The views of a scene show one set of named points, each view turned or mirrored, and shifted as a whole, with a little noise and some points left out.
In the rows, zero is written as 128.

Scene 1
View 1
Bos: [131 125 135 128 127 143 125 157 103 118  88 152 116 107 159 128 142 116
 133 138 152 170 173 103 138 118 137 138 161 124 129 162 101 147 125 159
 110 112 163 150 104 114 143 116 110 113  90 167 133 143 151 103 144 140
 109 157 110 119 131 193 133 118 138 132 153 109 147 118 102 145 135  92
 120  62 105 132 116 105 133 115]
suzes: [141 113 129 115 116 134 107 126 138 116 114 127 113 131 143  86 116 136
 127 138 165 153 152 131 134 111 152 136 138  97 126 166 101 106 116 143
 153 102 143 143 109 128 147 141 126 144 109 180 131 177 139 140 151 117
 122 128 135 131 150 147 132 119 144 165 140 111 111 127 115 125 143 124
 119  62  76 124 135 129 112 126]
Nume: [177  91 132 114 106 111 129  75 131 119 132 185 124  45 137 102 110 123
 154 113 157 168 138 108 109 114 119 160 146 104 105 138  86 138 120 135
 106  87 153 137  95 112 119 125 116 136 107 139 168  99 175 136 161 147
 114 161 145 159 144 155 142 123 124 154 178  76 131 160  74 147 139 129
  97  79 111 115 117 127 148 137]
sorag: [168 100 139 113 111 116 119  94 125 119 131 171 136  67 135  99 118 131
 142 121 157 166 146 112 113 115 123 152 156 104 116 157  87 134 117 135
 117  93 152 139  96 122 132 124 120 129  99 150 167 128 167 139 167 141
 122 162 141 143 139 156 138 115 122 154 176  86 128 148  84 135 133 130
  97  72 104 126 122 125 136 127]
dit: [135 102 121 107 117 123 105 127 148 119 126 118  98 150 137  66 102 154
 125 144 175 149 136 153 140 105 168 139 124  87 127 177  96  88 111 130
 175  94 136 133 113 120 140 153 133 163 111 201 130 183 120 139 144  99
 112 110 137 126 151 123 130 107 155 172 116 110  88 126 124 111 145 130
 128  66  61 122 141 140  94 128]
mul: [142 120 129 124 126 131 123 137 114 120 101 156 114 106 154 115 138 126
 146 139 145 166 154 114 137 125 136 143 153 112 125 157 103 146 123 150
 112 104 161 147  98 107 138 125 118 121 108 163 137 142 147 109 142 137
 104 150 122 132 138 176 132 120 143 134 155 104 141 116  97 142 136 104
 122  79 103 129 115 118 130 121]
nedi: [152 106 140 102 113 125 109  94 145 119 137 133 123 102 122  73 102 144
 129 122 178 155 146 131 121 108 143 151 136  97 120 165  90 100 116 137
 155  93 136 132  99 133 142 145 123 151 108 173 149 167 147 154 164 125
 126 140 140 139 152 135 134 106 129 175 150  99 102 138 107 123 134 144
 111  60  77 131 138 137 120 124]
Val: [144 109  98 134 131 131 124 142 121 117  93 147  77 145 165 107 134 132
 150 151 146 160 143 131 140 122 158 146 130 103 122 143 106 140 127 133
 128 102 169 146 119  80 132 124 123 149 115 190 119 133 134 109 120 120
  86 116 126 121 139 148 124 134 173 139 118 101 126 115 111 135 152 114
 128  86  79 112 112 121 102 153]
Rem: [132 128 145 130 121 145 127 152 105 124  95 154 127  89 149 129 146 121
 133 130 148 175 174  90 134 125 128 137 165 121 132 165 102 149 121 162
 104 112 150 144  99 126 148 118 107 106 102 160 142 141 155 108 158 143
 118 170 113 124 134 194 131 114 132 133 171 109 150 124  94 144 128  91
 118  61 114 138 118 114 137 102]
zof: [152 112 133 124 123 132 132 120 108 125  99 178 123  62 149 125 141 117
 143 122 140 181 169  95 123 121 115 149 171 125 121 152  97 157 123 149
  92 103 160 149 101 109 136 107 110 109  95 148 156 111 169 113 155 149
 109 174 127 141 134 190 138 122 124 126 180  91 157 136  88 148 130 101
 111  76 118 124 111 114 148 125]
Laka: [151 118 178  95 117 130 119 108 118 121 124 164 162  38 124 107 126 127
 126 109 164 175 172  95 115 110 110 149 182 129 136 174  97 124 113 163
 110 106 138 136  82 163 152 131 111 111  95 135 182 146 176 133 197 151
 146 187 129 146 143 183 141 106  94 147 199  92 142 150  89 145 117 115
  99  50 121 150 137 121 165  94]
Disek: [148 108  88 148 131 122 137 139 111 121  84 167  69 134 175 115 136 123
 156 151 133 168 136 117 146 133 144 151 122 109 111 134 104 157 128 134
 109 104 179 158 115  57 122 114 126 136 107 174 109 107 148  98 104 131
  75 128 126 122 130 163 128 132 170 116 122  90 144 115 100 137 156 102
 129  97  96 103  95 113 105 152]
Mur: [110 146 132 126 138 159 106 195 104 118  81 127  95 157 155 120 150 129
 121 153 155 164 180 117 152 120 157 126 154 125 143 185 119 130 125 177
 134 115 154 149 113 128 165 119 115 116 106 190 110 190 123  94 143 118
 107 135 106  94 141 191 125 114 148 128 128 130 137  94 124 128 134  80
 142  54  94 136 124 109 108 108]
molo: [137 105  65 142 139 129 121 154 126 115  83 144  40 197 179  97 127 138
 150 168 146 153 128 144 156 125 175 145 100  88 119 139 101 135 128 123
 142  99 174 156 127  50 125 131 129 158 117 206  85 138 119 104  89 104
  64  86 130 110 141 133 122 134 194 134  89 102 111 102 122 123 171 108
 142  95  60  91  93 129  75 163]
dorup: [143 103  95 133 124 124 129 141 122 114  96 150  77 143 160 104 131 130
 145 150 140 170 147 124 140 123 152 142 125 102 112 153 100 142 124 138
 124 102 164 151 116  82 131 126 125 138 116 177 116 128 139 111 125 122
  92 122 127 119 144 158 126 123 160 138 129 100 130 114 102 137 144 113
 124  86  90 113 103 124 104 141]
vare: [170 114 138 137 125 125 143 113  92 123  91 206 137  21 163 142 152 110
 160 121 136 194 172  73 122 135 103 149 178 130 112 139  94 185 124 156
  52 107 166 147  84 106 126  91  99  95  95 113 164  66 199 103 160 175
 109 200 127 151 130 215 137 130 120 105 204  73 181 154  64 163 130  94
 101  78 142 127  98 104 175 121]
Vaban: [131 101  91 123 132 122 109 142 142 114 109 127  61 191 164  78 116 146
 142 150 159 147 126 155 148 119 176 137 104  86 117 153 102 108 117 127
 169  97 161 144 127  83 130 142 135 165 113 208 103 168 110 124 114  99
  90  91 127 113 151 125 124 122 175 156  93 104  95 110 125 119 159 127
 133  84  59 102 113 136  82 149]
View 2
Rem: [139 163 108 171 153 136  96 113 143  96  80 180 140 131  79 101  87 103
 117  98 142 151 150 123 116 128  98 176 137 166 131 148 106  84 115 124
 118 165 133 155  96 174 151 154 117 104 124 120 141  97 121 149 151 129
  83 179 145 133 149 130 161 100 145 126 156 146 149 120  75 139 141 136
 122 126 183  87 109 141 114 128]
sorag: [139 153 100 144 142 119 100 109 144 101  93 152 123 124  76 118 102  80
 128  93 165 185 160 132  92 152 104 165 148 148 119 153 131  97 114 138
 103 140 114 155 123 134 143 129 120  97 143 141 136 127 111 147 155 138
 112 180 144 124 147 139 153 130 128  97 149 138 117  83  87 119 140 127
 124 130 184 122 108 157 140 123]
Vaban: [116 187 124 156 157 175  90  63 125 152 139 109 179 115 159 137 126  93
 151  62 210 154 128 154 135 150 134 145 121 142 101  90 146  84  91 137
 126  97 106 115  70 127 153 148 145 137 172 131 146 136  56 122 135 105
 176 124  94 128 151 151 136 113 116 144 145 102 165 116 101 173 125 160
 160  27 208  77 124 171 189 152]
Bos: [138 165 109 170 149 148  94 102 135 102  89 180 152 131  93 105  93 107
 124 101 145 141 137 125 114 127 111 172 146 165 129 137 106  86 109 122
 123 152 136 136  91 171 149 156 121 106 127 117 149 104 117 157 146 122
  87 167 134 136 149 120 163  95 142 130 161 138 153 129  74 145 134 144
 125 102 193  82 116 143 126 138]
Disek: [125 161 112 161 146 164 107  68 144 112 118 172 179 107 153 118 125 119
 131  96 168 134 125 138 100 130 115 156 123 161 125 123 112  78 101 131
 119 126 136 111  90 124 154 115 104 117 163 131 182 154  89 167 140 100
 120 151 134 144 117 114 176  96 140 137 143 125 146 141  82 151  98 160
 128  60 225  78 104 160 144 148]
vare: [155 127  88 156 132 109 113 117 162  43  73 222 124 122  65 102  89 111
 110 131 119 162 154 110  69 125  84 169 145 170 152 187  85  91 125 125
 102 169 144 147 138 133 150 111  83  82 131 133 172 131 149 192 170 128
  48 203 184 137 113  93 188 111 156  91 151 172 111 121  58 105 114 142
 104 162 202 115  92 143 101 122]
dorup: [131 169 110 154 145 151 102  78 139 114 113 143 154 116 131 127 119  99
 136  86 185 167 144 141 106 146 122 150 135 146 111 122 129  87 101 139
 107 113 109 129 101 126 152 137 126 116 160 129 155 142  90 139 144 117
 141 146 123 125 142 145 151 113 129 124 145 119 141 108  86 140 122 147
 137  75 200  98 113 166 159 135]
nedi: [132 164 110 147 153 130  97 106 137 126 104 121 130 134  83 128 102  72
 138  76 200 197 162 144 115 164 119 156 144 130 104 134 150  97 108 139
 105 118  97 164 105 145 139 149 153 124 145 130 115 117  96 117 150 142
 150 163 133 117 173 162 130 136 120 113 159 132 132  74  93 139 152 129
 148 114 168 119 119 164 162 128]
mul: [137 164 111 160 152 139 102  96 139 106  99 167 150 125  98 110 101 106
 128  93 162 149 138 129 109 135 109 162 138 160 129 142 109  79 104 130
 114 144 132 140  95 155 149 139 123 112 140 126 152 118 109 151 148 120
 106 162 137 135 148 128 163 107 137 124 147 134 141 116  88 144 134 146
 131  95 190  84 113 155 140 137]
suzes: [124 172 119 163 158 149  90  89 131 135 104 133 146 130  95 125 103  83
 137  72 187 170 153 141 125 152 121 157 142 145 107 128 140  88 104 134
 114 124 107 151  89 155 145 149 142 123 145 128 129 112  86 115 147 122
 141 153 119 117 168 152 135 116 122 129 158 122 145 100  96 157 152 135
 145  89 179  97 120 167 164 137]
zof: [140 139  99 161 146 125 103 104 147  83  84 189 138 122  75 107  93 103
 123 111 138 162 152 120  86 130 101 170 143 163 133 164  99  82 114 127
 110 155 135 151 115 152 156 130 104  90 131 133 164 117 128 166 157 127
  81 183 164 139 136 117 171 117 141 106 150 152 132 115  73 126 125 133
 119 131 193 100 105 141 118 126]
Mur: [131 185 123 190 170 173  88  99 123 133  96 161 168 136 107 113  84 122
 127  85 158 121 129 132 142 127 118 177 131 166 126 117 114  70 101 120
 141 162 138 140  51 208 149 179 138 129 121 110 140  73  97 130 131 117
 101 152 111 132 167 138 151  86 139 167 165 123 183 146  76 175 141 149
 141  73 184  42 126 137 134 146]
Laka: [147 148  95 155 154 102  95 127 141  90  66 168  98 143  31 106  68  79
 125 101 143 192 173 122  98 150  90 178 161 156 115 176 123 100 118 130
  97 164 120 173 118 167 138 162 128  99 108 124 117  95 139 136 164 152
  87 200 157 115 162 148 141 128 131  97 161 162 122  74  76 109 158 114
 112 170 160 118 113 147 112 115]
molo: [117 187 129 158 148 187  95  50 134 140 148 138 203 106 183 144 140 117
 145  77 197 134 110 153 123 134 138 150 111 145 110  87 133  70  93 132
 136 106 115  94  70 121 152 125 121 134 173 132 179 149  66 145 127  87
 159 120 105 145 133 127 161  97 129 156 135  97 173 144  94 175 103 173
 155  10 226  66 115 167 184 158]
Val: [128 170 118 158 150 160  99  71 141 122 122 149 177 116 141 127 121 112
 138  82 182 149 127 142 112 138 121 157 126 154 122 115 125  78 103 126
 122 128 120 119  83 137 153 129 123 126 162 129 163 136  83 147 138 106
 140 142 120 140 140 130 162 101 129 135 144 117 153 130  88 157 120 161
 141  63 208  87 111 162 159 145]
Nume: [140 143  93 129 134 112 112 102 154  87  91 164 121 118  82 113 103  81
 135 102 166 191 160 132  71 152  97 162 143 146 118 161 123  99 118 135
  92 123 119 152 143 110 144 108 108  99 155 143 151 146 119 157 161 137
 113 185 165 125 139 133 161 139 135  87 148 152 109  80  85 105 125 128
 119 134 190 143 102 163 139 120]
View 3
Vaban: [122  90  69 159  83 154 107 103 129 135 181 154 113  95  69 106 134  97
 160  97 118  65 128  92  94 124 104 149 145  89 147 120  92  80 163 172
  62 145 128  70 115 111 139 122 122 133 126  87  83 119 109 118 139 140
 122 124 116 188  61 135 182  75  53  82 123 135 101 106 110  52 162 128
 172 146 139  98  91 164 126 141]
molo: [103 104  59 142  87 171 129 102 109 164 179 154  84 118  44 105 101 114
 141  97 133  60 143 107 100 133 112 141 147  97 152 110  81  72 141 154
  58 164 128  67 121 111 133 132 145 122 117  97  83 111 121 127 143 158
 124 113 121 183  37 150 197  61  58  83 116 142 100 110  99  59 157 138
 172 153 179 110 110 148 110 131]
Laka: [154 138 182 153 162 110 110 181 123  49 164 111 171 103 156 117 120 113
  84 163 118 154 126 140 146 105 112 175 128 111 106 147 180 192 168 153
 134 129  86 150 115 105 107 109 137 141 189 106 129 120 135 134 132  95
  91 116 130 113 137 153 102 152 104 141 160 128 120  86 122 142 148 111
  99  87  99  79 131 146 175  86]
Rem: [128 147 145 135 155 129 116 167 105  91 156 141 143 124 117 110  90 114
  84 149 136 150 140 132 128 121 112 150 130 118 106 121 148 160 145 143
 117 145 116 112 114 106 107 125 146 126 166 104 107 125 138 135 141 115
 106 111 134 122 105 151 141 111 104 144 149 135 124  98  98 129 149 119
 110 105 139  95 139 140 148  78]
mul: [130 134 128 138 139 140 125 145 113 106 172 139 128 120 101 113  99 117
  98 145 128 120 147 126 125 126 103 158 128 107 116 117 145 141 147 147
 101 150 110 116 112 109 110 123 144 131 159 104 103 119 141 135 139 126
 105 114 128 141  85 150 146 102  95 127 139 141 113  95 113 113 147 121
 121 119 147  98 132 140 138  93]
zof: [136 135 150 139 158 131 137 166 105  93 168 115 130 128 115 125  83 130
  68 166 132 132 148 140 147 119 106 159 131 113 115 122 153 173 141 147
 118 153 108 145 120  95 101 126 156 136 173 119 119 118 142 142 128 130
  98 103 138 123  99 167 118 120 110 145 143 137 119  93 120 135 146 121
 103 107 153 101 149 125 140  76]
dorup: [120 111  97 140 113 147 128 128 111 135 176 137 110 114  81 118 101 114
 120 122 128  96 142 120 116 125 108 153 142 108 132 113 120 121 146 157
  81 162 124 101 119 101 120 129 142 128 143 106  92 115 128 135 131 148
 111 110 131 162  69 151 158  86  82 112 125 138 106 100 110  87 155 130
 140 135 167 102 125 146 124 113]
Val: [118 117  91 143 111 149 123 121 117 135 173 144 101 116  74 113 100 111
 117 121 124  93 149 115 116 131 113 154 148 101 134 115 110 113 150 153
  85 155 128  96 121 108 118 132 139 132 138 106  97 116 124 134 133 144
 113 114 132 162  68 157 172  82  78 104 131 132 109 103 112  85 153 131
 147 133 161 107 120 146 122 117]
Nume: [151 109 153 168 136 128 144 156 121 104 183  74 131 104 121 144 116 125
  81 160 104 107 132 142 159 102  98 176 130  99 132 149 153 176 166 177
 107 156  95 171 114  92 117 128 148 163 182 126 122  99 124 138 113 146
  96 106 146 134  95 176 101 151  97 118 132 134  95  85 154 118 136 117
 104 112 142 100 125 125 151 110]
Disek: [108 121  98 135 122 161 142 132 106 149 173 130  90 128  69 117  75 133
  98 129 136  92 147 127 128 129 105 149 144 108 135 106 110 117 132 150
  80 170 126  95 122 100 112 140 161 132 144 120  96 113 133 137 130 156
 110 100 136 159  50 166 166  80  88 110 126 147 100 102 114  94 150 129
 139 137 195 119 136 128 113  95]
vare: [132 152 171 131 178 130 155 181  99  95 170  91 119 138 123 129  62 151
  36 182 129 156 153 168 170 111  98 160 130 120 118 129 178 192 125 149
 124 170 107 166 118  87  87 135 176 144 187 144 126 116 156 155 121 144
  98  89 154 106  93 186 108 142 130 158 145 139 106 100 127 164 139 116
  73 100 177 111 161 101 136  53]
suzes: [143 107 113 163 112 131 109 136 133 100 175 146 147  92 106 110 143  98
 134 124 116 103 128 106 112 120 117 157 142  94 127 135 130 129 169 161
  93 128 108 102 114 120 127 107 127 135 149  90 101 120 120 119 139 114
 110 123 119 159  97 132 150 108  74 104 145 131 116  96 103  88 152 122
 150 119 116  87 104 168 152 128]
Mur: [118 142 105 115 144 134  98 145 104 103 154 196 138 133  93  81  88 101
 112 125 152 146 151 109  94 142 123 141 140 113  97  97 134 113 147 125
 102 133 127  59 112 118 113 118 133 108 138  82  93 138 134 136 148  95
 116 120 120 143 102 126 194  62  77 132 167 135 138 106  61 104 167 134
 137 118 129  98 139 171 147  90]
dit: [138  91  87 166  98 140  97 125 137 108 174 151 143  86 101 106 154  85
 159 107 109  84 115  90  98 120 112 162 144  92 132 134 123 108 181 170
  78 122 106  89 110 120 147 105 114 135 146  77  85 112 116 114 135 117
 113 135 115 174  91 119 163 103  54  93 132 128 119 100 101  58 147 121
 170 121 108  84  88 183 148 138]
nedi: [154 100 127 175 120 122 109 144 140  90 178 116 157  87 122 120 148 100
 139 127 103  97 113 105 121 113 117 171 140  92 123 149 151 149 184 174
  96 125  91 126 119 109 136 105 127 147 163  92 108 105 117 118 130 116
 102 127 126 158 106 136 124 130  71 106 143 132 111  87 121  90 147 118
 143 115  99  82  96 165 168 129]
View 4
Vaban: [109 127 139 105 136  99 152 119 133 191 142 123 114 138  99 110 104 133
  91  34  85 132 122 188 133  76 107 157 114 103 157  63 130 143 112 108
 118 145 111 137 106 178 138 173  97  99 152 124  78 146 116 165 117 143
 139 132 171 167 165 106  91 165 126 180 146 182 129 142 137 105  94 111
  58 126 128 121  91  78 142 160]
Laka: [153  84 123 160 138 103 133  73 122  90 155 105 161 150  54 132 129 143
  80 112 178 102 168 115 141 117  52  81 154 171  77 128 160  96 149 135
 178  97 105 109 115  80 151  78 132 151 147 105 151 184 109  82 124 172
 104 124 157 131 103  84 114 101 124 147 101  70 135  99  75 162 125 175
 127 101 170 123  96  83 111 183]
vare: [156  81  46 171 135  83 131 117 129  45 143 147 180 154  37 139 124 150
 123 139 169  86 163 104 115 128  76  97 136 180 117 106 127 122 152 124
 197  87  91 102 134  75 166  58  67 175 129 138 158 173  92  49 132 139
 129 162 137 150 111 129 166 115 132 170  92  50  91  98  65 177 109 122
 133 101 125 150 125  85 154 164]
sorag: [136 101  95 142 137 100 137  97 109 115 145 106 146 157  70 120 131 146
  97 100 153 118 152 140 134 107  68 115 138 159 110 109 154 119 134 120
 162 118 126 112 118 106 158 109 107 132 125 132 119 181  96  95 112 175
 130 118 157 151 122  96 127 119 124 147 113 101 120 107  92 153 106 145
  97 101 164 117  87  87 131 161]
Val: [125 120 112 122 135  92 152 120 138 145 149 143 136 147  76 122 102 139
  99  70  98 117 135 162 117  93 102 145 120 124 160  66 122 145 128 109
 136 133 102 133 114 152 143 141  82 121 143 135 101 149 116 137 122 129
 135 145 160 165 155 117 113 147 128 191 134 145 118 134 118 122 102 102
  89 122 118 125 112  80 149 151]
Mur: [133 119 168 121 140  86 144 110 182 143 155 149 132 127  66 143  92 124
  84  81 104  86 154 152 115  79  96 115 150 105 130 102 109 108 154 110
 129 107  65 147 111 140 106 108 110 130 203  88 127 147 138 147 141 107
 119 171 170 139 138 102  76 129 122 201 138 133 150 142 110 122 131 131
 120 139 120 137 140  65 112 189]
dit: [114 122 163 119 148 106 153  96 120 185 139  94 115 141  93 103 114 135
  75  46 111 136 137 168 140  86  88 139 134 117 130  90 152 124 122 109
 124 141 128 140 105 161 139 171 128 102 159 108  88 157 126 156 121 163
 127 114 173 154 147  87  72 142 126 159 140 162 146 134 128 113 107 143
  72 113 159 102  77  85 120 164]
Rem: [142  98 120 141 138  87 138 105 152  98 153 135 148 148  54 140 119 145
  94 108 140  86 163 128 119 103  75 102 146 146 114 109 125 114 148 121
 153  93  80 124 117 108 137  90 104 148 162 109 141 159 113  99 138 131
 124 160 157 143 125 107 112 117 125 178 113  95 129 115  89 152 127 136
 120 117 131 136 125  76 120 180]
Disek: [132 107  81 140 137  73 151 138 149 126 136 162 141 149  70 124 107 139
 116  78 100 110 127 158 111  96 109 145 118 131 165  67 115 151 125 106
 138 122  93 130 115 140 152 134  64 135 139 144 110 149 113 124 134 121
 148 162 156 164 156 136 135 155 129 193 129 137  99 132 115 128  98  84
  90 123 105 143 122  76 158 151]
dorup: [128 104 100 136 145  98 145 121 142 144 145 144 140 147  71 119 110 133
  98  77 110 114 135 165 115  93 103 139 120 126 154  76 123 137 125 105
 140 122  98 130 114 143 145 139  80 124 142 132 103 147 111 132 123 134
 144 146 165 167 147 119 124 152 131 187 126 138 118 133 117 125 105 106
  91 120 125 130 110  78 141 157]
Bos: [138 104 119 148 138  85 145 114 156 107 148 147 150 142  61 131 107 135
  93 104 126  90 150 137 113 102  86 112 139 132 124 102 110 117 149 115
 151 101  76 129 115 120 135  98  95 143 167 107 139 160 116 113 132 119
 128 160 160 147 126 110 112 126 131 187 119 110 125 116  93 145 123 123
 121 120 133 136 125  67 133 172]
molo: [112 128 108 114 142  87 156 140 147 180 136 158 122 144  90 113  95 128
 102  42  69 119 113 179 111  79 125 170 110 102 197  51 115 155 115  93
 114 141 106 143 111 179 138 171  73 106 151 135  75 138 118 162 131 120
 147 155 167 175 175 128 108 168 125 200 149 187 119 153 144 104  96  73
  65 129 101 130 107  74 159 145]
suzes: [128 117 141 131 145 112 152  93 116 156 140  96 134 144  84 112 120 137
  77  68 132 130 142 153 144  87  80 122 132 141 115 102 160 118 125 121
 145 130 122 118 115 133 148 138 128 116 145 115 105 171 113 129 110 173
 125 113 173 154 130  85  99 128 124 152 130 136 138 121 112 129 110 148
  84 111 167 111  83  91 116 172]
zof: [145  91  78 155 138  93 139 111 135  84 148 140 162 150  56 139 118 137
 109 120 145  97 154 128 117 108  78 105 137 159 120 105 130 122 139 117
 171  97  95 118 121  91 152  86  86 158 134 126 139 171 103  81 131 141
 130 154 150 149 122 117 138 118 135 175 110  83 107 108  81 156 113 126
 124 106 139 134 115  82 139 164]
nedi: [125 110 141 136 143 115 156  89 106 153 144  88 129 146  88 107 124 145
  80  66 144 127 145 153 151  95  74 116 136 146 109 106 164 119 128 124
 146 136 125 115 112 133 143 142 131 112 138 115 108 175 113 121 115 180
 119 102 171 150 127  81  91 128 116 139 118 134 139 116 108 134 112 155
  77 104 171 105  76  91 118 168]
Nume: [134  93  62 151 134 105 136 100  99 102 140 105 160 162  67 116 138 148
 106 103 161 123 146 134 133 116  70 118 126 178 118  95 162 136 126 124
 178 119 136 105 126  93 173 111  92 135 107 145 124 183  87  78 115 175
 125 122 150 151 119 108 146 123 126 141 107  88 106  93  84 149  93 134
 102  92 161 121  81  99 145 150]
View 5
dorup: [152 102 133 109 125 153  99 149 137  95  79  98 119 128 103 112 134 126
 140 111 108 134 140 139  94 118 124 120 104 162 138  90  93 133 181 123
 116 106 146 116 134 138 145 114 114 138 122 113 150 108  96 115 147 117
 111 114 121 154 134 130 140 138 144 154 125 107 138 149 130 132 123 148
  98 142 164  94  88  86 152 119]
Disek: [159  88 123  97 139 154  94 149 143  93  58  87 115 135  98 108 143 121
 156 126 110 121 137 151  85 119 123 124 104 155 140  87  99 138 179 126
 124 112 140 108 139 124 160 103 116 113 125 117 161 110 107 135 128 117
 118 116 106 163 118 130 144 123 142 164 132  95 136 145 121 133 108 148
 103 152 164  92  86  96 148 103]
sorag: [159 116 146 118 109 145  91 150 165 103  73 132 126 154 104 148 116 114
 130  98 174 170 160 103 104 138  92 118  98 165  78  97 107 130 152 139
 137 106 144 125 136 156  99 123 129 146 146 105 130 125 113 102 180 113
  91 134 144 128 148  99 119 111 121 125 126 136 182 147 108 159 129 128
 112 108 129 137 116  74 137 125]
Rem: [164  87 130 130 143 162 109 122 138  89  77 125 116 158 103 160 131 121
 154 135 152 166 171 143 131 134  99 125 114 139 104 113 146 149 197 139
 142 122 129 129 127 146  98 120 135 111 128  98 137 116 129 109 158 108
 117 141 138 123 124 121  97 106 125 114 131 135 148 145 108 134 106 137
 108 146 125 143 103  55 136 145]
Val: [143 101 138 108 118 151  98 151 136  98  84  95 122 125 107 112 138 126
 132 108  99 141 134 135  92 116 124 120 107 162 140  92  87 138 177 123
 121 103 142 110 127 141 154 111 120 136 121 121 156 113  90 128 146 120
 111 108 120 158 132 134 136 142 153 150 125 100 132 149 130 129 119 146
  94 141 176  88  88  89 164 118]
mul: [158  98 136 123 126 151 109 138 138  93  80 112 120 150 100 141 133 124
 143 119 136 152 153 133 113 133 109 123 111 151 115  96 121 142 181 129
 129 113 140 116 133 139 117 116 123 130 129 107 141 117 113 114 157 108
 109 126 131 134 132 118 118 113 136 131 128 126 147 153 119 144 117 133
 107 136 137 127 102  78 142 128]
zof: [173  90 123 108 143 158 100 134 162  94  60 125 117 164  90 154 131 116
 156 127 170 151 169 139 110 143  93 122 100 142  90  94 140 135 176 137
 149 131 135 117 149 140 104 109 128 107 138  95 142 126 133 110 147  98
 105 144 136 125 131 111 116  93 115 129 139 135 167 143 103 159 104 137
 121 137 119 139 114  76 121 123]
molo: [142  98 138 106 119 143 108 160 106 101  86  71 116 108 115  79 141 131
 127 102  59 118 103 144  73 100 151 121 108 180 178  90  63 141 177 112
 107  87 154 108 126 127 185 106 111 147 109 129 159 104  73 138 129 129
 111  87 101 182 125 148 157 155 172 174 126  82 107 154 151 109 123 154
  82 162 202  60  70  94 173 112]
dit: [127 128 163 135  92 136 107 148 123 114 125 112 138 113 134 120 116 131
 109  63 106 164 123  99 104 120 121 121 117 186 133 104  79 136 160 118
 116  71 151 128 105 157 124 133 124 200 121 128 128 118  71 103 181 121
  88  95 154 143 161 120 128 168 158 133 104 117 144 163 142 113 147 123
  76 118 189  93 105  52 176 148]
Bos: [155  93 123 120 138 167 103 128 132  93  83 113 116 152 103 156 127 128
 155 132 133 154 164 145 126 133 110 120 113 139 118 103 134 152 194 136
 137 113 134 120 125 141 116 117 133 116 119 105 140 111 121 118 145 109
 125 132 129 131 127 129 104 110 136 120 123 132 137 142 113 130 107 145
 109 152 134 128  96  67 145 137]
Vaban: [121 114 159 115  92 137 101 154 117 113 109  89 131 104 123  98 130 128
 119  75  76 140 106 119  81 102 142 119 112 182 163  93  58 136 168 109
 105  73 152 116 113 143 161 125 112 183 113 130 146 104  61 121 157 122
 100  88 127 169 142 132 148 166 168 162 111  98 125 158 150 114 137 141
  75 137 208  73  83  71 184 129]
vare: [196  91 104  99 158 170  93 139 180  78  23 123 110 180  75 165 134  97
 168 153 201 154 192 143 111 158  77 122  94 125  70  94 155 130 172 150
 159 150 131 115 163 137  92 105 125  63 144  83 150 128 159 118 144 105
 116 164 116 121 111 100 117  71  96 126 148 138 189 141  83 188  86 140
 142 128  93 166 117  94 110 107]
Mur: [134  91 140 157 135 164 132 117  85  86 134 103 121 136 128 160 130 148
 147 130  80 162 150 162 159 115 119 117 134 145 164 122 146 169 227 115
 126  98 130 144  91 151 110 122 139 160 105 117 142 101 104 120 146 117
 134 106 145 119 126 143  75 150 162 101 108 126  80 152 130  93 115 138
  83 171 164 117  81  30 170 178]
Laka: [166 106 143 138 126 151 100 131 157 106  93 149 126 172 109 189 110 109
 141 105 199 190 189 109 128 159  75 125 109 145  66 114 150 132 164 148
 152 117 137 134 139 164  63 126 139 139 148  92 120 128 133  88 185 105
 100 141 163  98 148  94  93 100 106  89 115 160 194 149  99 166 114 119
 117 108 108 172 125  55 124 156]
Nume: [170 117 136  87 115 144  73 162 192 108  39 129 128 163  89 136 115  91
 129  87 202 164 163  94  71 145  86 120  86 159  55  88  96 116 121 150
 140 125 153 107 166 149 109 113 117 124 155 105 134 138 119  98 179 109
  82 151 139 139 146  83 155  94 111 146 140 132 222 141 103 188 115 129
 127  95 129 140 132  96 114 101]

Which points are out of place in each view (at most two, in the order of its rows)? Write none if all are in place.
view 1 => none
view 2 => dorup
view 3 => none
view 4 => suzes
view 5 => Mur, Nume
